Each row is a point on a tangle of strands that fork, close into loops and nearly touch. The rows are in no order.
Two points are linked if the straight distance between their rows is under 48.
q_741: [ -6   1   6   8 -16   9  29  -2   5   3   5  18  13   4  -6  11  -5  33
  13 -22  -1  26  -1]
q_203: [ -6  -7 -19  18  10  18  -2  -1  19   3  -9   3  20   9 -11  23   5   3
  -5 -15 -15  15 -20]
q_683: [ -5  -3   3  23 -41 -18  19  34 -13  -1  -1  27  20 -12  11 -20 -26   2
 -14   8  30  -7  23]
q_223: [  2 -25  -4 -36   8  -5   3  -4  -8 -22 -16  -4   3 -28 -10  35 -22  -9
  14   5 -15  24  -3]
q_372: [-14  12  45   6   5  -8  16 -23   2  -7   6 -13  -9  11  14 -29   1  23
  20   0  -1 -14   4]
q_641: [ -9  -9 -40  24 -10  12 -25   2  15   7 -16 -20  16  22 -11  27   9  -3
 -24 -14 -13  -2 -24]
q_702: [  2  12 -25  -9 -30  -5  -5  -6 -13  30  14  22 -17  17   4 -29  31   3
   4 -10  22 -13 -12]
q_68: [  5   3 -19 -16   4  28 -24 -13  -5  10   7 -22  -4  11  -6   6  13  -8
  -4 -20 -28   5 -16]
q_158: [-15   4  32  -8 -18 -21  20 -22  15  -4  -1 -22 -10   1  11 -26  -5  33
  24  -5  30  -4  12]
q_560: [ -3  -4  13 -14 -26 -29   9 -14  10 -18 -23  12 -22  -1  -3   2   6   7
  39  28  11  12   6]
q_371: [-13   6  35  -4  -7  -3  25 -25  10 -10   3 -20  -6  11   4 -12   1  36
  27  -3  10   2   4]
q_11: [ -2   8   2   0   0  25   0  -3   3   9  20  -4  -3  26  -2  -1  17   9
  16 -12 -13   4 -14]
q_768: [  7 -20 -16  -4 -13   9  -8  18   3  -8  -8  12   0  -8 -21  24  -2 -13
 -21   8  10  11 -25]
q_141: [ 18  12  -1   3 -10   5   5 -12  -2  14  -9  10 -19  19   2   3  31   5
  27  -9 -20   1   2]
q_29: [ -1   7  -1  -5 -33 -15  25   2  -2  -1   9  22  -4  -2   3 -14  -8  16
  12   3  28  14  10]
q_332: [ 14   2 -22  13 -20  -1  -4   6  18   5 -15  16  -4  16 -12  10  26   1
  -3   2   2  13 -17]
q_310: [-15  15  24  -4  27  16  16 -14   0 -13  23 -26  -4  23  11   0  -7  15
  28   4  -4 -15 -13]
q_600: [ -6  14  10 -11  18  -7   7  11  18 -12  21 -23   4 -15 -17  10  -9   4
 -33  -3  37  -3   0]
q_665: [  0 -17  17   4   4 -20  -8  16  -5   6 -10 -17   6 -30  23 -25 -26 -17
  -5  18 -15   1  42]
q_656: [  1   6   0  -9 -19 -14  16 -14  19   2 -10   7   1  -1 -16  -4  11  22
  22  14  33  21 -19]
q_275: [  0   7  16   0  22   1 -10   8 -26  11  15  -1  16 -22  10 -14 -13  -8
 -26   3  -2  -1  17]
q_18: [ -8  -2  14  28 -26  -7  11  39 -19   5   2  27  21 -15  13 -12 -28   8
 -32  -5  33 -12  14]
q_659: [ -3  23   3  35  29   6  -4   6  -1   5   1  13  28  12   4 -19   4  -2
 -14   4  -8  -2  14]
q_375: [ -1  15 -19   9 -18  -2  17 -13   8   8  11  16   6  22  -4 -22  10  18
   7 -11  29   6 -16]
q_197: [  6   2  15 -26  19  15   5 -42 -10 -18 -15 -30   0   6   5 -10   5  -3
  11  -4 -39 -18 -21]
q_20: [  2 -14 -22   8  10  16   1  -5  14  -2 -26   3  16  -3 -12  36   6  -2
   8 -12 -25  25 -12]
q_554: [ -7   9  10  -4  -3 -15  20   7  25  -6  14 -27  -1 -14 -18  13  -3  13
 -25   2  51   7   0]
q_889: [  8  11 -11   2  34  11 -24 -13 -28  20  11 -25   8  15  12 -19  20 -18
   3  -8 -36 -22  -7]
q_582: [ -5  29  12  26  29   5  -3 -14   5   0   7  -2   7  30   8 -30  12   6
  22  16  -4 -15  -3]
q_777: [-10   3  34 -28 -18 -25  -4  -5  -9  -1   2   2 -26 -16  20 -32   3  -3
   1  17  23 -24  20]
q_980: [ -9  -9   9 -18 -30 -37  19  -3  13 -11 -14   1 -16  -7  -3  -5  -9  12
  30  26  33  12   9]
q_537: [ 12  23  -2  -1  14   7 -27  -3  -8  14   6  10  -5   7   3 -30  24 -21
 -12   6  -6 -11  -1]
q_360: [-16   6 -21 -12 -22   7 -28  -6   5  12  12 -35 -11  28  -5  21  29  -3
   8 -10 -15  -1 -28]
q_805: [ -7   1 -15  -2  54  15  -7   1  10 -18  19 -26  30 -14   0   1 -27   1
 -14  -4   6 -16  -3]
q_720: [-10   5  18  -8 -30 -30  -2  21 -26   6  16  15 -10 -18  21 -28  -6 -15
   7  24  21 -14  29]
q_113: [  4 -10  11 -18 -21 -20  12 -16  -4 -18 -24  18 -31  12   0  10  15   5
  44  19  -7   0   1]
q_643: [ 10   3 -13   6  32  22 -13  -5 -34  21   9  -7  15   1   7  -5  10 -10
   1 -20 -39  -7  -1]
q_285: [ 15   2  -7 -10 -18  -2  -5 -15   0  15 -14  12 -38  20   8   3  34   4
  23  -3  -5  -6  -2]
q_334: [  6   0  -3  -9 -22  -8  10  -4  10  -4  -7  13  -4   1 -15   6   8  13
  15  12  16  25 -10]
q_61: [  5  12  -3  12  45  12  -7 -24  20 -19 -11 -20  21  14  -6  -9   0  -4
  12   1 -16   0  -1]
q_765: [-12   9  15 -11 -21 -23  20 -35  16  -1  -5  -5  -5   2   3 -22   1  33
  29  -3  41  -1  -2]
q_227: [  6 -21 -43  -2  12   7  -5  -6   9  -2 -32  -6  23 -11  -3  37   5  -8
   8 -23 -35  17 -18]
q_611: [ 21  -1 -27  15 -26  -9  -1  23 -25  17   0  36 -21  21   2  13  11 -16
  -3   2 -10 -21   4]
q_436: [  8  -2  -8  -3  36  14  -8 -23  14 -17  -4 -23  27  -3 -10  -1 -11  -2
   6  -2 -15   3  -5]
q_551: [ 12   2 -27  40   4  12  -6   3  11  18  -6   7  10  22  -3  10  19   3
 -13 -18 -26  -4   0]
q_224: [-11 -13  12   1  -7 -10  17  32   0  -9  10   1  -2 -32  -3  24 -27   3
 -41  -8  27   0  18]
q_192: [  5 -11  -4  -7 -17 -15   9  16   4 -18   1  25  -7  -7 -19  21 -13 -11
   1  22  19  15  -6]
q_490: [  1  14   5   7  49  16 -16  -9 -23  10  11 -18   8  21  15 -23  -2 -12
   9   7 -25 -21  -7]
q_103: [-13  19   6  -2  -8 -10  14 -31  16   1  11   3   2   9   8 -31  11  25
  23  -3  46 -10  -9]
q_183: [  3  -7  -3   2  -4  12   3  10  -3  -4   0  19   5  -6  -5  15  -9   6
 -15  -6  -7  19   3]
q_329: [ -1   4 -11   5  10  28 -10  -1   1   9  20  -9   4  17  -2   8  10  -5
  -2 -16 -20   2 -17]
q_620: [ -4  14   0  -3  52  15   2  -2   7 -16  17 -33  12   8   0  -1 -27  -3
  -2   3  12 -19  -1]
q_428: [  6   4  17 -21   7   8 -10 -37  -8  -3 -14  -1 -26   8   8 -14  26  -4
  10  -2 -20 -25 -15]
q_112: [ -7   0   8  13 -33 -23  14  32  -6   8   5  15  12 -14  17 -23 -21  -7
  -7  18  16   2  34]
q_54: [  1   2  -2  -5 -44 -21  36   5   0   1   6   9   4  -3  -1  -7 -17  26
   3  -1  43  15   9]
q_45: [ 21   3 -26  13  -8  -3  -8   3  12   8 -18  15 -12  15  -8   8  27 -10
  -1  11  -5   0   5]
q_391: [ -5   6  19 -28 -20 -20  -5   4 -22   5  14  16 -22 -16  13 -26   0 -11
   7  17  27 -23  19]
q_915: [  9   9  23 -25  14   8  -8 -15  -5 -12  12 -14  -9 -13   4 -16   3  -7
 -10   6   0  -6   0]
q_880: [ 12 -22  -1 -32   5  -9  -3 -10  -7 -27 -16  -6  -5 -19 -10  14 -19 -15
  12  21 -13  10  13]
q_828: [  1  15   2 -16 -16 -12  -7 -11 -16  22  12  30 -18   6   9 -33  24  -3
   9  -1  19 -18   3]
q_510: [ -5 -15 -34  32  -8  15 -14   8  20   5 -25  -4  20  13 -11  27  10   5
 -21 -12 -13  11 -30]
q_989: [  1 -11  18 -32  -7   2   7   1  -1 -10   8  -6 -16 -14 -10  18  -8   6
   6  10  13  17   3]
q_314: [ -4  19  23  -9   5 -13 -12 -25   4  -7 -16  12 -16   1   9 -36  21 -12
   4  16   2 -20  11]
q_650: [ -1 -26 -11   3 -14  -6   7  26   1 -18 -10  20   0 -10 -24  35 -17  -6
 -12  17  18  11 -20]
q_771: [ 13  -8 -18 -18 -34  -6  13   7 -19   6   7  28 -30  18  -4  11  17   3
  30   0   2   3 -12]
q_705: [ 28 -10 -29   4  -9 -22   1  -1   0  -3 -12   8 -35  18 -14  33  21 -18
  31  17 -17  -3  -5]
q_398: [-10 -19   3   0   3 -11   8  11  20 -17 -13  -1  10 -28  -2  23 -29   9
 -14   3   7  21  22]
q_603: [ -6   2   6 -18 -25 -28  21 -23  12  -5 -17   8 -10  -1  -6 -12   3  26
  32   6  41  17  -6]
q_101: [-12 -17   8   7   7 -10  14  12  26  -9  -4 -23   9 -32  -6  18 -26  14
 -24  -7  17  17  22]
q_729: [ 15  12 -17   3 -20  -6  -4  13 -23  24   1  37 -12  15   5  -5  16  -9
   0   0   1  -2   2]
q_277: [ -8  13  15   1  14  17  14 -15  10  -4  22 -14  -9  34   6 -14   1  17
  30  -2  11 -13 -21]
q_15: [ -6 -17  32   2 -13 -13  20   5  28   4  -5 -31 -11 -16   4  -3 -17  22
   8  -1   7  17  28]
q_597: [-16  -8  -1  21  24   5  -1   9   1 -17  -3  12  26 -26  23  10 -25  12
 -35 -21   7  -2   1]
q_26: [  7 -10 -11 -14 -29  10  10   6  -7   7   0  15 -19  14 -12  29  15   5
  19  -4  -9  14 -15]
q_786: [ -4   1  -5 -17 -38 -26  19   7 -15  -2  12  28 -11   1   4 -10  -5   4
  18  12  26   4  18]
q_739: [ -7  17  15  -9   6  -2 -14 -21  29 -10   0 -10  -6   4 -10 -15  22  -2
   5  17  29  -6 -28]
q_775: [  9  18  12   8   8  -2 -14  -1 -22  16  -1  17  -4   3   6 -23  16 -12
  -3   5 -16  -6  17]
q_470: [ -3   3  15   1 -34 -25  19   9 -28  15  -4  26  -8  11  18 -28  -1   9
  31   8   0   4  39]
q_670: [  2  16  -3   5 -14   8  -1  15  -7  11  19  29   6   2  -1 -19   4  -2
 -22  -1  14  -3  -5]
q_873: [-15 -17  19   3  28   4  11  -4  -1  -6   7 -35  15 -30  14   3 -30  16
  -2 -24 -16   4  25]
q_267: [ -1 -10  -6  -5  35   6   0 -21  19 -23 -19 -16  35 -16  -8   0 -15   4
   4  -6 -17  15   7]
q_574: [ 12 -19 -35  18   4   8  -3  11 -11  -3 -28  31   9  -8  13  36  -4 -12
 -10 -20 -31  -4  -4]
q_763: [ 24  -1 -19 -10 -20  -1 -19  -4  -3  18 -12  -5 -39  12   4  16  36  -8
  15  -1 -21 -11   0]
q_708: [-13  21  39   4   5 -14   9   5 -24  21  35 -13   3  -4  13 -34   2  14
  -1   6  26 -17  11]
q_77: [ -6  19  13 -12 -13  -9   1 -12 -19  18  16  23  -7   2  10 -36  14  14
  13  -2  28  -8   3]
q_953: [ -5  19  14   4  23  17   3   7 -15  18  51 -10  -4  19   5 -16  -4  10
   2  -1  13 -17 -13]
q_978: [  4 -23  -5 -32   3   4  -2  14 -19 -14  16  10 -10 -27  -3  21 -30 -14
 -16   7  -4   3   8]
q_971: [  3  10  29 -15   8  -8 -10 -24 -11  -3 -17   2 -18   3  15 -26  18  -4
   5  13 -11 -21   3]
q_378: [  6  -3   4   0  -9  -4  11  -9  11  -6 -22  11  -2   7 -14  17  14   6
  25  11  -5  22  -3]
q_867: [  7 -25 -37  11 -12  18 -18  26 -14   2 -14  19  -1   4  -3  26  -2 -19
 -28 -10 -14 -10 -19]
q_147: [-14  -6  16  23   5 -18  15   7  44  -8  -6 -34  13 -17  -5   1 -21  10
 -17  -4  23   9  27]
q_680: [ -6   3  12 -16  -8   3  -2 -36   7   8   1   8 -22  20  -1 -16  29  13
  25  -9  19 -15 -19]
q_359: [ -6  24  27  -3   7  -1  10   3 -10  15  42  -6   1   7   5 -28  -1  15
   6   0  30 -20  -3]
q_161: [ -2  -1   3  -4 -15  -3  21  15  13  -7   9  -4   5 -15 -22  22 -12  14
 -23  -4  41  12 -11]
q_770: [ -5 -28   1  -1  -1 -10  10   5   8 -20 -18   6   5 -16  -2  22 -24   0
   9  12 -11  24  23]
q_583: [ -7   5  -9 -14  -2  17 -15  -7  13   4  32 -24 -10  10 -15   5  14  -3
  -7   1  13   3 -39]
q_483: [ 13  -5   9 -33  16   6   0 -35 -11 -21 -26 -21  -3  -4   2  -9   7  -9
   8   5 -29  -7 -10]
q_675: [-11   1  12  20  -7   2   1  29 -17   9   7  22  19 -22   7  -7 -20  -4
 -42  -6  17  -8  10]
q_948: [  9  -2  -5 -18 -27 -11   9   8 -17  -1  13  35 -27   8  -4  -4   7  -4
  12   9  12   1   3]
q_418: [ -3  18  18  21  -3 -15  -3   1  24  -5  -6   0  19  -6   4 -31  -8   0
  -6  11   9   6  29]
q_533: [ -1  11 -28  -2 -25   2  -3 -19   5  22   9   8  -8  31  -2 -22  31  16
  15 -11  21  -1 -20]
q_781: [ -1  -4 -19 -23 -15  -2 -26  -9   5  10 -26 -36 -14  -1 -20  19  27 -11
  12   7 -20  11 -37]
q_909: [ 16   0 -14 -18   5  20 -21  -7 -22  13   3  -2 -14   2  -1  -2  14 -18
  -6  -7 -26  -6  -2]
q_986: [ -1  24  15  24  10  -9   0 -20   4   7  -6  12   7  22   7 -34  19   4
  22   4  -4  -8  10]
q_419: [ -3  -3   0   8  10  24  -7  12 -14   5  17  18   7  -6   0   8 -12  -3
 -38 -18   0  -1 -19]
q_258: [-12 -21  28   7   5  -2  18   6  17   4   3 -36   2 -26  11   1 -26  23
   2 -19  -9  13  31]
q_67: [ 13  -8 -24  12  13   2 -18  19 -30   4  -9  31  13 -11   7   2  -9 -28
 -33   2 -16 -12  13]
q_406: [ 16 -15 -16 -24   4   7 -11   7 -22 -14   3  16  -9 -10  -8  16 -11 -26
 -11   5 -15   3   8]
q_832: [-11  14  36   8  -4 -17   4  10 -15  20  26 -11   4 -15  12 -28  -1   0
 -15   7  21  -6  23]
q_976: [ -2 -18  -1 -22   3   9  -1  21 -11 -12  10  10   2 -29   2  32 -26  -3
 -30 -10  11   6  -6]
q_7: [ -4  -3  -1 -24  19  24 -10 -11   4  -6  28 -26   1 -12 -14  15 -12  -6
 -12 -11  -2   2 -24]
q_621: [ -6   8  28  -7 -17 -22  -4  20 -15  12  15  -6  -1 -24  14 -25  -8 -10
 -17  17  18  -6  30]
q_602: [ 27  -5 -17 -20   4   2  -9 -23  -1 -10 -34 -19 -13   3  -7  14  15 -16
  19  -1 -31  -3  -8]
q_445: [ -6  -3   1  13  -7  19  14   8   1   7   6  25  12   4  -2   9  -5  13
  -9 -16  -9  13  -5]
q_541: [ -1  10  37 -27   3 -12 -11 -16  -2  -7   6  -7 -23 -16   9 -26   4  -3
  -7  13  18 -16   7]
q_255: [  0 -14  -4 -28   6   5  -2 -11   1  -5 -24 -17   3 -30 -20  30  -8  -5
  18   4 -14  28 -23]
q_802: [ -5 -16  12  -5 -23 -18  20  35  -4   4  15  -5 -12 -23   5   9 -29  -2
 -27  -3  26   0  27]
q_98: [ 14   6 -11   1   4 -15 -10  11 -13  -8  -6  29  -3  -3   0  -5  -1 -32
  -5  24  -9  -6  29]
q_996: [ -8 -33 -21   0   8 -16  10  10  -3 -28 -24  18   7 -16  -6  40 -25  -5
  11   6 -17  19  12]
q_244: [  1   2  30  -6  -8 -10   6  -1 -10   2 -15   4 -13  -1  12 -22  -6   8
  17   7 -21   8  30]
q_230: [ -1  16  -8  50  15  13  -1   9   2  10   6  17  27  20   1 -14   6   1
 -17  -6  -8  -6  -2]
q_685: [-11   2  -7 -15  -9   5 -25 -10  16   8  11 -24 -13  10 -18  -3  28  -1
   2   9  13   4 -47]
q_162: [ -8   3  -1  29   0  15  16   8  13   0  15  14  24  12  -9   5  -9  18
 -17 -16  13   7 -14]
q_55: [ 23  -4  -3 -23  16  -3  -6 -25  -5 -19 -35  -4  -7  -7  -1  -7   7 -15
  13   8 -28  -1   3]
q_414: [-26   7  12  38  24  -8  13  23  22  -1  15 -19  26  -8   8  -5 -28  12
 -29  -7  17 -14  21]
q_149: [ 18  -4 -12 -26   4   6 -16   0 -19  -2   0  13 -16  -4  -3   0   9 -25
  -1   4 -18   1   2]
q_137: [ -1  -4  23 -27  -5   3   7 -10   9 -12  -7 -16 -10 -11 -12  10   0   7
  12   9  11  19  -9]
q_845: [ -6   1  -5   4  37  19  -6   1 -29  12  20   4  24 -11  15  -1  -6  -8
 -14 -18 -26  -3   6]
q_566: [  1 -16  -7   0  -8  25  -2  24 -20  -6   7  21   3 -18   1  22 -20  -5
 -38 -19  13  -4 -22]
q_878: [ -8  24   9   9 -11  -8  13 -14   5   6  14  14   5  11   1 -34  12  14
  13  -7  31  -2   2]
q_587: [ -7  -7  11   7  28  -5   0 -18  19 -22 -14 -30  23 -21   3  -7 -23   6
  -4   0 -11   5  26]
q_536: [-12  11  -2  -2  14  27  -9  10   5  10  42 -17  -6  31   5  -7   2   6
   3   4   8 -17 -29]
q_44: [ 11 -10 -18  -6 -20 -25   6   9  -1 -16  -2  28 -17   8 -20  19   7 -16
  17  25   9   5  -6]
q_951: [  3  -9 -13   9  18   9 -15  18 -21  -3  -7  28  22 -23  10   1 -14 -19
 -40 -10  -4  -8   4]
q_385: [-15  12   6  36  25   1  12  17  22 -10  13  -3  25   3   1   0 -20  16
 -21  -1  21  -6   8]
q_875: [-13   7  28  -7  25  23  22  -8   6 -13  17 -29   0  16   3  13 -17  21
  31  -7   0  -2 -10]
q_678: [-17 -11  -6  27   6  26   7  12  11  -2  10   9  21   2  -6  26 -14  20
 -23 -25  10   2 -38]
q_752: [-10  23  14  30  12  -5  -3   5  13  -3   6   3  26   4   4 -24  -6   0
 -10   7   4   1  20]
q_535: [ -2  33  11  19  -3 -19  -4 -13 -12  20  -3  20  11  16  12 -44  30   1
  13   5  11 -16  12]
q_220: [ 18  -6 -23  -2 -21 -32   4   5   4  -2  -7  23 -26  15 -16  20  18 -15
  33  21   0   0 -13]
q_191: [ -7  10  23  18   5 -16  -4   3  27  -4  -6 -29   9 -20   9 -31 -15  -8
 -12  15   8  -3  37]
q_41: [  4  -2   6  -5  12  12   2  -8   3  -8  -4   1   5  -3  -8  -2  -5  -4
  -2  -2 -11  16   5]
q_337: [  0  -8 -27   5 -23  18  -3   6   8  19  -9  -6  -2  20  -7  35  20   5
   2 -17 -23  18 -17]
q_631: [  1  19 -20  42  13  17  -5   5   1  20   8   6  14  38  -2  -3  18   3
  -7 -10 -17 -11  -4]
q_959: [  7   7  16 -14  19   0 -17  -1 -17  -3   8  -4   4 -15   6 -22  -5 -14
 -15   8  -6  -4  13]
q_354: [ -7  -7  16   3 -33 -26  17  25  13   9   2  -5  -9 -19  14 -25 -18   4
   1  11  21   1  34]
q_216: [ -2   6  -6 -12  -3  -3 -14 -11  23   4   1  -4 -10   6 -17 -15  31   3
   4  10  25   3 -28]
q_964: [  4   7  -2 -12 -12  -6   1 -29   4  13 -18  17 -26  17   1 -22  35  15
  30  -7   6 -16 -12]
q_49: [-15   4   7  11  19  21  16  -3  17  -2  18 -15  10  15  -4  16 -13  16
  20  -7   2   7  -9]
q_796: [ 12 -27 -46  -4   9  12  -3   3  -5  -4 -28  13  12 -13   9  36  -4 -15
   2 -25 -39   9  -4]
q_598: [ 13  -2 -14  11   2   2  -8  15 -13  -2 -10  34   2   0  -4   4  -2 -22
 -21   8  -7  -1  14]
q_269: [-14   0 -12  23  43  13   3   6  14 -16  11 -11  30  -8   4  11 -23   4
 -24 -12   6  -9 -14]
q_576: [-13  -4  -9  29  32  20  -4   5   6 -13  10   7  30  -9   9   7 -18  10
 -33 -22   1  -7 -11]
q_713: [  8  18  -8   6 -19  -8   1  14 -16  13   6  37   2   7   7 -25  13 -11
  -8   7  16  -5   8]
q_25: [-23   0  17  26  21 -14  16  13  31   0  13 -39  10  -5   6 -14 -20  14
  -9  -9  13  -4  32]
q_767: [ 29  -6 -32  11 -23  -9 -10  21 -20  10   5  12 -32  17   1  27  14 -22
   2   9 -27 -21   2]
q_333: [ 21  13 -24  15 -13 -14  -7  10  11  -2 -20  32  -7  14  -5  -5  19 -20
   2  16   2  -6  15]
q_759: [ -4  10  17   5  46  11  -7 -12 -19  -2  17 -14  16   8   9 -21  -7  -1
   5   7 -15 -11   4]
q_632: [ 19  -4 -32  32 -28   7  -4  15  14  11 -22  18   4  21  -8  11  19   2
 -19 -11   0   4 -13]
q_154: [ -5   9  18  16   0  -4  -7  17 -21  18  18  16  20 -13   8 -15 -15  -5
 -32   2  13   0  13]
q_166: [-11   8  -5 -13  13  23  -7  -3  15   2  35 -27  -8  23  -5   5   6   0
   9   3  11  -8 -36]
q_235: [  3   5  17 -21   9  16  -4 -37 -15  -2  -7 -21 -18  17  10  -9  18 -10
  12  -9 -35 -24 -23]
q_179: [ 22  -7 -30  -8 -24  -6 -26  14  -7  14  -2   5 -35  16   0  25  25 -17
   2   3 -16 -10   3]
q_469: [ 11  -9 -24  -2 -36   9   2   6   3  19  -5   5 -18  21 -11  34  24   5
  18  -9 -18  13 -17]
q_284: [ 16 -13 -42  -5   3   3 -16  -8   9  12 -32 -26  12  -4  -3  33  10 -11
  13 -18 -44   0 -10]
q_242: [ -2  20   5  22  33  12  -1 -14  14 -10   5 -14   9  28   6 -17   4  -3
  15  11 -12 -10  -4]
q_901: [  8  -8 -15  -3  -5  -6   0  -2  10  -5 -28   8  -9   1 -19  30  11  -5
  19  14 -12  27 -10]
q_501: [-13  -5  16   2  -6   6  26  -1  16  -2   5  -2  13  -6 -12  24 -14  31
   8 -14  10  28  -5]
q_76: [ -3 -13  26  -8 -26 -26  18  -1  21  -9  -6 -14 -15  -8  -1  -5 -10  17
  21  11  21  15  19]
q_564: [-10   2  12   4  30  15  -1   2 -27   7  27  -8  18 -16   6  -2 -15   0
 -21 -13  -9   1  10]
q_693: [  9  -4 -23  35 -12  19  -6  17   4  14 -13  18  12  18  -2  14  13   2
 -18 -21 -20  -1  -7]
q_550: [  5  -1  22 -31 -11   0   6   8  -7  -1  21  -4 -20 -17  -8   8  -6   5
  -8   0  26   6   4]
q_740: [-18  -5   5  11  17  19  16  -3  22 -10   8  -7  18  -2 -10  27 -10  19
   1 -12   4  21 -11]
q_998: [ -3 -15  13   3 -15  -8  18  29   6 -14  -1   7   2 -20 -12  28 -25  10
 -35  -6  36  11   3]
q_595: [ -7   4  19  -4  45  13   9 -19   0 -21   7 -44  16  -1  11  -7 -29  12
  14   2 -17 -15  10]
q_100: [ 19 -20 -40  28  -7   9 -17  22 -15   9 -26  19  -3   3   5  33  -4 -13
 -26 -14 -22 -16  -7]
q_557: [-14  -1 -16 -18 -16  -1 -36  -9  12  12  -4 -34 -14  11 -17   9  35  -4
   4   6  -4   5 -39]
q_353: [  3  -2  15 -15 -21  -1  13  25 -17   4  25  14 -12 -18  -1   6 -19   3
 -27  -2  31   2  11]
q_567: [  5 -19 -33  -2  -4  16 -20  12   1  -6 -10   4   3  -4 -13  25   2 -17
 -27  -3  -3   9 -24]
q_303: [ -3  -3 -11 -28  14  30 -15 -13  -9   5  23 -33   7  -3  -6  12  -5 -10
   1 -21 -22   0 -26]
q_628: [ -3  12  23  -6  42  12   5 -25 -13 -16   7 -32  11   8  16 -25 -15   3
   8   9 -25 -25   0]
q_486: [-16  16  44   9   1 -12  15 -18 -16  10  15 -11   1  15  19 -35   4  23
  20   4   3  -9  10]
q_308: [  2 -13 -16 -26 -11   0 -18   1   2   6 -23 -17 -25  -2 -21  26  16 -13
  21  13 -14  12 -38]
q_940: [-12  -8  24   1  40   3  12 -11   0  -9   7 -50  13 -12  15  -2 -32  13
   5 -15 -15  -9  23]
q_823: [ -5 -18  17  18  -7 -15   2  32  11  15  -5 -16   2 -32  20 -26 -25 -20
 -10  13   0   0  44]
q_304: [ 16  10 -19  10 -10 -24  -4  13   0 -14 -10  32  -8   8  -2   0   5 -33
   0  23  -6 -17  21]
q_894: [  1  16  13   3   2  10   8 -13  -7  10   8   5  -3  17   3 -10  17  11
  17 -11 -16   5   6]
q_803: [  9 -13 -25 -12  -8  -9  -7   5   3  -3 -17   0 -16   3 -23  26  12 -18
  18  22 -13  16 -24]
q_811: [  3 -28 -37  -8  10  -3   4   7  -7 -23 -27  20  13 -15  -3  44 -16 -16
   9  -3 -30   7   0]
q_695: [  8   3  18 -12  -2  -1   1  -7  -7 -10 -10   9  -9  -3   5  -3   1  -2
  12   9 -10  12  18]
q_910: [ 19  -6 -30  -4  -5   5 -16 -12   7   7 -26 -23  -7   4  -3  28  19 -16
   7  -8 -37   2  -4]
q_941: [  3  -8 -45   5   3   6 -31  -5   8   8 -17 -28  21   8 -11  22  12 -13
 -25 -22 -24  -2 -13]
q_519: [ -5 -12  -7  14  11   9  -9  16  -8 -15 -17  28  22 -24   7   6 -23  -3
 -38 -13   3  -3  -1]
q_157: [  0 -14  21  10 -21 -21  10  28  21  14   0 -22  -7 -21  21 -33 -16 -14
   5  13   9  -7  40]
q_182: [  9 -17   3 -26  11 -10  -5  -1  -5 -22 -11   0   4 -23  -1   0 -26 -14
  -3  15 -15   5  29]
q_913: [-14  -9 -16  16   7  35  -5  11   2   4  13   6  12   4  -1  21  -5   3
 -29 -30  -7  -3 -34]
q_52: [  1 -13   6 -10   5 -14  -5   9  -7 -12  -5  -8   4 -29   9  -3 -30 -12
 -10  11 -10   2  39]
q_217: [  5   5  -4  10  -6  21 -11  15 -14  11  15  22   3   3  -1  -5   3  -6
 -36  -9   0  -5 -11]
q_193: [  7  -4 -14  30   4  14 -11  19  -4   4 -19  35  12   7  -3   9  -5 -13
 -28 -12  -8  -3  -3]
q_968: [ -3  -4 -26   4 -19  13 -19  -3   9  17  -4 -28   0  24  -7  33  24  -2
   2 -17 -28  13 -24]
q_660: [  1   3  19   4 -14 -20   8   7 -25   3 -11  23 -13   2  15 -22   0   5
  25  10 -15   5  38]
q_653: [  1  -3  10 -30  -3   3   2 -10   5  -9 -16 -17 -10 -17 -20  25   2   0
  25   9  -4  24 -27]
q_851: [ -7  11   9  -9  -2  10   6 -28   4   2  10  -4 -11  29   4 -17  18  19
  34  -6   8 -13 -25]
q_444: [  5  27  17  10   1 -16 -13  -4 -21  20  -3  24   3   3  16 -34  30 -11
   6  11  -1  -8  20]
q_341: [ -5   3  26   6  14 -13  -1 -14  23 -17 -13 -36  11 -13   6 -25 -19   3
  -5   8  -1   4  31]
q_362: [ -3  13   9   0  27  -2 -19 -31  28 -17  -5 -23  -2  10  -8 -22  11  -7
   5  20  11 -12 -26]

A fork is a point with three links, a tip a point with one. Leave the first point through the second and follow the links. Name the first fork or tip that comes.
q_720, q_391 => q_275
q_595, q_940 => q_980
q_832, q_708 => q_685
q_770, q_398 => q_385
q_964, q_680 => q_445
q_242, q_61 => q_693

How many points has the smallest loop of links through each point below? Write none if it is on no loop.
q_98 => 9
q_11 => 21
q_913 => 24
q_227 => none
q_77 => 6

A piece is two or more points that can be reached from each other along the links. Count, over all rows, the pieces, the separate loops (a circle has one, a figure eight two, a Y none), the forks (points with three links) and the tips (points with one).
pieces => 4
loops => 5
forks => 15
tips => 13
